Each row is a point on a tangle of strands that fork, close into loops and nearly touch. The rows are in no order.
Two points are linked if the straight distance between their rows is under 108. Some points are linked to none.
Bimin: 42 -109 -66 -25 19 12 5 -12 11 -10 -7 16 43 23 -25 -10 -12 -50 9 -6 -45
 -10 22 -4
fisam: -72 32 6 89 36 -8 100 -7 -24 -36 12 37 -18 62 -15 7 40 14 -33 -43 -17 6
 2 -36
nevo: -36 1 -13 -10 -27 69 -4 7 -20 25 -13 10 31 -21 77 32 -8 14 0 -24 22 8
 -13 -26
Vofa: -28 49 48 -4 -8 -1 -5 0 23 -16 34 -29 -17 16 -44 7 16 -9 -18 36 20 -11
 -8 28
Buti: 18 -37 -8 -20 40 -44 7 -27 -33 54 -102 15 -6 -84 3 -29 -41 6 48 -8 -78
 -18 -34 -2
kobog: 40 3 -1 -22 11 -43 -72 -2 -2 -1 -23 41 -67 -117 8 25 -5 47 26 11 -44 -24
 -43 -41
ris: 49 -25 -21 -61 -27 -1 -53 -9 40 5 27 -32 14 15 27 -14 -17 -21 23 21 63
 -2 13 26
paro: 5 -69 -41 -39 -7 36 -13 12 -3 -4 -6 49 -19 -25 52 26 7 0 1 -30 -39 10
 -33 -27
sibi: 0 -13 -4 -16 -11 2 10 29 -19 35 -76 25 -19 -103 22 -14 15 27 55 -39 -68
 7 -63 -8
zimuf: 20 -54 -24 -26 38 -35 -28 -18 -30 20 -65 34 1 -73 -11 2 -46 10 35 0 -93
 -22 -31 -23
bofa: 35 -10 60 62 10 -66 44 -10 28 -5 81 -14 27 73 -71 8 -1 -52 -16 18 0 9 30
 14
motaz: -33 14 -9 8 -12 13 66 12 -44 30 -115 5 11 -36 40 -34 14 31 -21 -61 -20
 33 -18 4
kop: -49 12 -22 33 10 24 79 -12 -45 9 -79 10 22 3 40 -24 11 28 -31 -67 -10 26
 -5 -12
pilup: -59 92 30 29 2 -3 71 -13 -40 15 -61 -8 13 27 -7 -30 13 19 -37 -38 41 20
 -6 15
gof: 37 -100 -66 -49 29 -17 -19 -8 -7 5 -43 41 52 -13 -37 -8 -34 -27 15 12
 -54 -15 21 -18
zito: 7 77 20 -57 -2 -2 -58 36 51 -9 14 -17 -37 -29 36 16 -3 47 0 67 88 0 12
 40
Kemon: 30 19 3 -7 -3 -11 -51 30 3 -18 -17 38 -68 -103 8 40 26 56 5 -13 -38 -6
 -50 -34
sok: 92 -33 -51 -4 17 -14 -52 -5 51 -27 67 16 -20 12 5 13 -6 23 11 58 29 -7
 21 -8
nital: 52 -50 -60 -59 -1 -62 -95 -6 -11 11 1 13 49 -14 -37 -1 -39 0 25 42 4 -49
 28 -15
Dof: -62 88 42 20 -6 27 55 -10 -22 32 -17 -24 43 27 15 -18 6 15 -11 -14 51 9
 0 31
dib: -10 -24 3 75 24 -1 67 -13 -14 -25 68 6 -2 93 -19 -17 23 -32 7 -27 -32 9
 22 -6
Tozom: -33 53 24 11 31 -5 45 -18 -24 -2 -60 -13 -10 18 -16 -33 22 12 -27 -25
 -10 23 -9 23
zese: -26 62 18 8 -19 37 -20 16 3 -19 25 6 -31 -8 21 45 18 32 -43 4 34 -17 -15
 -4
Vofab: 45 47 -3 -62 7 -32 -71 6 62 -12 30 -20 -20 -23 12 -3 -18 31 24 58 76 -1
 22 40
nid: 6 54 9 17 -27 13 -32 51 3 -34 -20 34 -65 -84 21 57 29 67 -36 -6 -12 -11
 -37 -33
Kezuv: 2 -80 -27 -1 21 27 3 9 3 -31 -21 42 -14 -18 17 12 18 19 -4 -39 -92 16
 -26 -16
mufe: 22 -62 -18 -18 39 -7 -36 -8 -8 -16 -38 32 -9 -39 -19 4 -8 12 13 -18 -93
 -5 -19 -26
bapes: -9 45 27 -79 -13 6 -52 12 23 21 -10 -41 19 -13 22 -15 -16 9 30 9 61 2
 -11 51
sodus: 10 -45 -22 -51 -11 8 -15 28 -14 32 -47 43 -18 -99 25 -5 10 4 35 -33 -57
 19 -52 -27
zus: 71 -7 -21 22 1 -1 -35 3 32 -33 90 -13 -41 38 28 9 0 12 3 42 43 -9 25 8
nim: 21 -17 -21 -74 -12 1 -59 -1 14 14 -12 11 -11 -48 32 15 -1 9 19 0 9 17
 -33 -5
Peki: -6 27 1 24 -8 27 -27 8 13 -40 55 5 -56 17 11 39 16 13 -33 13 18 -17 -1
 -6
semu: -35 92 41 -46 -31 11 -34 35 29 -4 14 -26 -13 -14 20 19 -6 37 -20 29 92
 -12 14 29
rov: -47 91 45 -7 -31 36 -11 25 2 1 -4 -23 10 -22 16 28 2 35 -29 -1 54 -15 -5
 16
vegu: 17 7 7 -55 -27 -1 -44 6 38 23 33 -58 41 15 13 -33 -31 -23 20 14 70 3 14
 59
sanal: -43 47 29 28 -7 37 35 -5 -16 29 21 -33 37 45 18 -21 3 -14 0 -8 42 7 4 24
kel: -11 -29 -17 -26 14 14 42 9 -25 36 -98 17 1 -26 29 -29 13 4 7 -43 -40 41
 -22 10
vasal: 1 -9 0 -51 -25 16 -2 4 18 43 0 -54 55 28 14 -45 -21 -36 21 11 60 17 8 61
Zadod: 39 -67 -40 -19 13 10 -33 -18 25 -21 16 -3 17 15 -22 5 -7 -23 4 0 -34 -12
 5 -10
vis: 36 -36 -10 -1 15 -41 35 -42 4 24 -20 -37 51 54 -68 -65 -20 -30 -4 -4 -7
 -3 42 21
gab: -25 87 49 18 -26 5 11 56 -34 2 -84 -5 -22 -91 -4 16 4 43 7 -9 -22 -11
 -50 19
Geze: -31 -5 -2 39 -13 45 20 -6 -26 15 43 -29 31 51 35 -7 -1 -25 10 -11 21 4
 18 -6
Keb: -28 0 -4 63 36 -5 72 -23 -16 -33 21 11 -12 69 -23 -21 41 -11 -18 -38 -33
 4 9 -3
Tigu: -19 48 53 13 39 -23 20 -14 -18 -30 -54 -20 -39 -33 -66 4 7 3 -16 35 -51
 -21 -16 2
tif: -15 -67 -33 -39 21 26 54 -3 -18 33 -83 25 10 -4 20 -32 -3 -40 -2 -28 -17
 37 2 23
Mik: -70 41 9 89 20 35 74 0 -40 -34 25 26 15 40 5 26 22 16 -14 -33 -18 -6 8
 -50
nete: 8 -43 -17 -33 -6 12 44 -9 5 45 -30 -32 50 42 2 -55 -14 -60 9 5 33 24 23
 54
bovak: 69 -46 -50 -6 9 -17 -63 -22 31 -30 43 6 3 11 -34 11 -16 5 -1 17 -8 -31
 22 -19
Pidom: 46 -2 -9 -58 12 -31 -83 -16 6 3 -20 26 -37 -84 9 17 -17 34 32 14 -19 0
 -33 -21
Tamu: -28 49 13 51 -33 36 0 42 -12 -49 -10 44 -32 -65 18 66 5 53 -49 -30 -25
 -12 -30 -45
vinok: -58 -13 -20 45 11 56 69 -12 -42 8 -31 10 31 20 55 -4 7 8 -9 -41 -11 12
 15 -23
lazuf: 65 -12 -54 -56 10 -53 -96 -22 13 -3 8 16 14 -35 -19 0 -36 22 30 51 22
 -19 21 -16
biru: -22 -18 -7 31 11 32 12 18 -17 -33 -15 33 -15 -12 15 25 32 28 -25 -44 -71
 -3 -26 -16
zal: -1 -65 -54 -28 -16 45 -15 12 -10 11 19 43 -19 -8 75 26 -2 -13 8 -10 8 10
 6 -33
Geluz: -21 42 75 41 9 -65 49 -20 45 6 19 -33 5 49 -98 -14 17 -38 -9 53 15 9 21
 24
guker: -15 47 63 3 8 -30 12 -11 34 -4 24 -40 13 32 -73 -17 0 -25 -3 39 11 -7 15
 41
sovur: -30 34 12 -13 10 -36 48 -54 -28 16 -85 -34 -10 32 -24 -70 11 -16 -16 -57
 13 20 3 19
ruz: -20 85 42 4 -37 16 -21 56 -14 -20 -46 1 -40 -84 7 45 9 52 -29 6 6 -17
 -49 -8
bune: 44 -61 -44 -34 -33 12 -29 4 18 10 41 -11 16 18 46 -1 -20 -47 19 19 53 4
 22 6
Lub: -27 31 22 63 -20 17 -1 12 5 -40 92 -6 -45 45 1 36 21 -10 -27 19 18 -18
 16 -24
Godep: -48 -38 -23 15 -8 73 41 12 -35 21 -25 23 27 -11 70 15 0 -2 4 -35 -17 9 9
 -24
Giv: -36 29 65 59 -3 -49 45 -9 48 -28 49 -20 -11 46 -84 15 36 -29 -20 58 -12
 6 -10 -6
Teve: -16 -5 -2 37 -8 33 -4 45 -18 -36 -8 51 -36 -54 24 49 30 52 -32 -52 -72
 -16 -36 -31
pib: -32 41 55 35 -9 -13 11 0 39 -41 38 -24 -39 24 -66 32 35 -17 -34 49 -11
 -13 -13 -13
Zedup: 59 2 18 31 -16 -25 -19 5 42 -33 106 -20 -40 36 -8 21 0 -6 -22 42 42 -9
 42 4
Tatus: 24 -39 -35 -86 -23 -6 -38 16 0 37 -22 47 -19 -90 52 6 9 4 22 -8 1 39 -37
 -22
boz: -8 39 12 4 -19 6 12 46 -28 35 -93 7 -13 -102 11 -8 9 43 41 -36 -47 -2
 -59 10
sil: -23 5 30 75 9 -16 67 -8 -22 15 66 -19 14 95 -6 -27 14 -38 16 -18 20 24
 25 10
Rif: -29 12 -10 -55 -34 44 -28 16 -8 51 -31 12 22 -49 79 22 -12 32 3 -15 57
 13 -24 -2
tafo: 72 2 -40 -62 11 -37 -86 -13 49 -1 20 3 3 -26 0 0 -24 28 35 64 57 -3 20
 17
nobo: 32 -27 -6 40 30 -39 48 -41 21 -10 16 -11 22 65 -68 -44 0 -27 -11 -16 -30
 4 31 5
dulol: -38 11 14 91 -16 43 8 5 -35 -37 87 4 -19 48 21 29 16 -6 3 -14 10 -10 43
 -64
Bimon: -7 -10 -6 -30 1 38 -15 1 0 19 -17 -16 20 9 22 -7 9 -7 3 -12 2 12 -30 30
ger: -47 21 1 67 0 56 20 -1 -30 -35 48 14 4 24 31 32 16 6 -5 -30 -11 -16 18
 -50
Seze: -24 -25 19 63 -12 20 42 -1 -37 26 64 -38 44 72 31 -28 -6 -43 25 -8 24 24
 43 -12
Gad: 44 -87 -77 -60 8 -42 -66 -7 -23 10 -25 40 46 -17 -41 8 -35 -15 23 32 -40
 -33 21 -26
tik: 20 10 54 42 -29 -42 0 -2 54 -34 107 -22 -45 45 -38 38 9 -21 -34 62 23 -2
 13 -14
Mava: 13 -76 -59 -10 -30 44 -22 12 -10 9 47 3 -8 30 60 5 -16 -45 23 1 36 7 35
 -14
varas: 5 4 4 -14 17 -31 37 -56 -7 23 -54 -41 20 51 -39 -77 -10 -29 -7 -23 13 20
 24 31
vibuz: 21 -4 66 64 -11 -42 19 3 22 -21 114 -28 -2 70 -47 26 2 -54 -13 21 11 6
 25 -6
kose: 44 -27 36 60 25 -60 60 -38 14 9 50 -18 36 87 -63 -29 0 -47 -9 -6 -2 13
 37 10
Kotu: -19 32 0 -60 -27 25 -54 14 14 29 -12 -12 3 -21 58 4 -12 27 6 -2 71 13
 -17 31
gibas: -17 48 37 10 26 -97 7 -29 -25 15 -27 -30 13 29 -89 -25 -60 -4 3 73 -18
 -59 33 36
tapu: 30 -40 -16 16 18 6 2 -20 13 -17 26 -15 19 49 -36 -19 0 -26 -1 -10 -34
 -10 7 11
lom: 22 11 17 -30 16 -25 -54 -18 17 -8 8 -22 19 0 -66 -11 -33 -12 8 40 2 -40
 15 12
rekub: -3 -59 -43 -30 10 25 50 -10 -13 28 -46 1 29 27 8 -41 -12 -61 0 -9 4 28
 19 38

A piece is all that can be reached along the links. How many separate loops has the piece of each point below (a circle has one, a figure eight two, a Y none), and how many tips (points with one link)?
vasal: loops 2, tips 1
Lub: loops 2, tips 0
Geluz: loops 1, tips 0

How many points has the smallest loop of links through each point below? Write - if it is on no loop.
bovak: 11
bapes: 14
guker: 5
sodus: 11
paro: -

A fork is a point with three links, a tip a point with one. Leave the first point through the second and follow the links. Name the first fork or tip that comes.
zito / Vofab: Zadod
Godep / vinok: vegu
Pidom / nim: nid
sil / Seze: nobo

Name the points in between on the shortest way along the links from the first point to the second, in order.
vibuz / Peki: bofa kose nobo tapu Zadod Bimin gof Gad nital lazuf tafo Vofab zito semu rov zese
kose / ger: nobo vis varas sovur Tozom pilup Dof sanal Geze Seze sil dib Keb fisam Mik
biru / vinok: Kezuv paro zal Mava bune ris vegu bapes Kotu Rif nevo Godep
kobog / motaz: Kemon nid Tamu Teve biru Kezuv paro zal Mava bune ris vegu vasal nete rekub tif kel
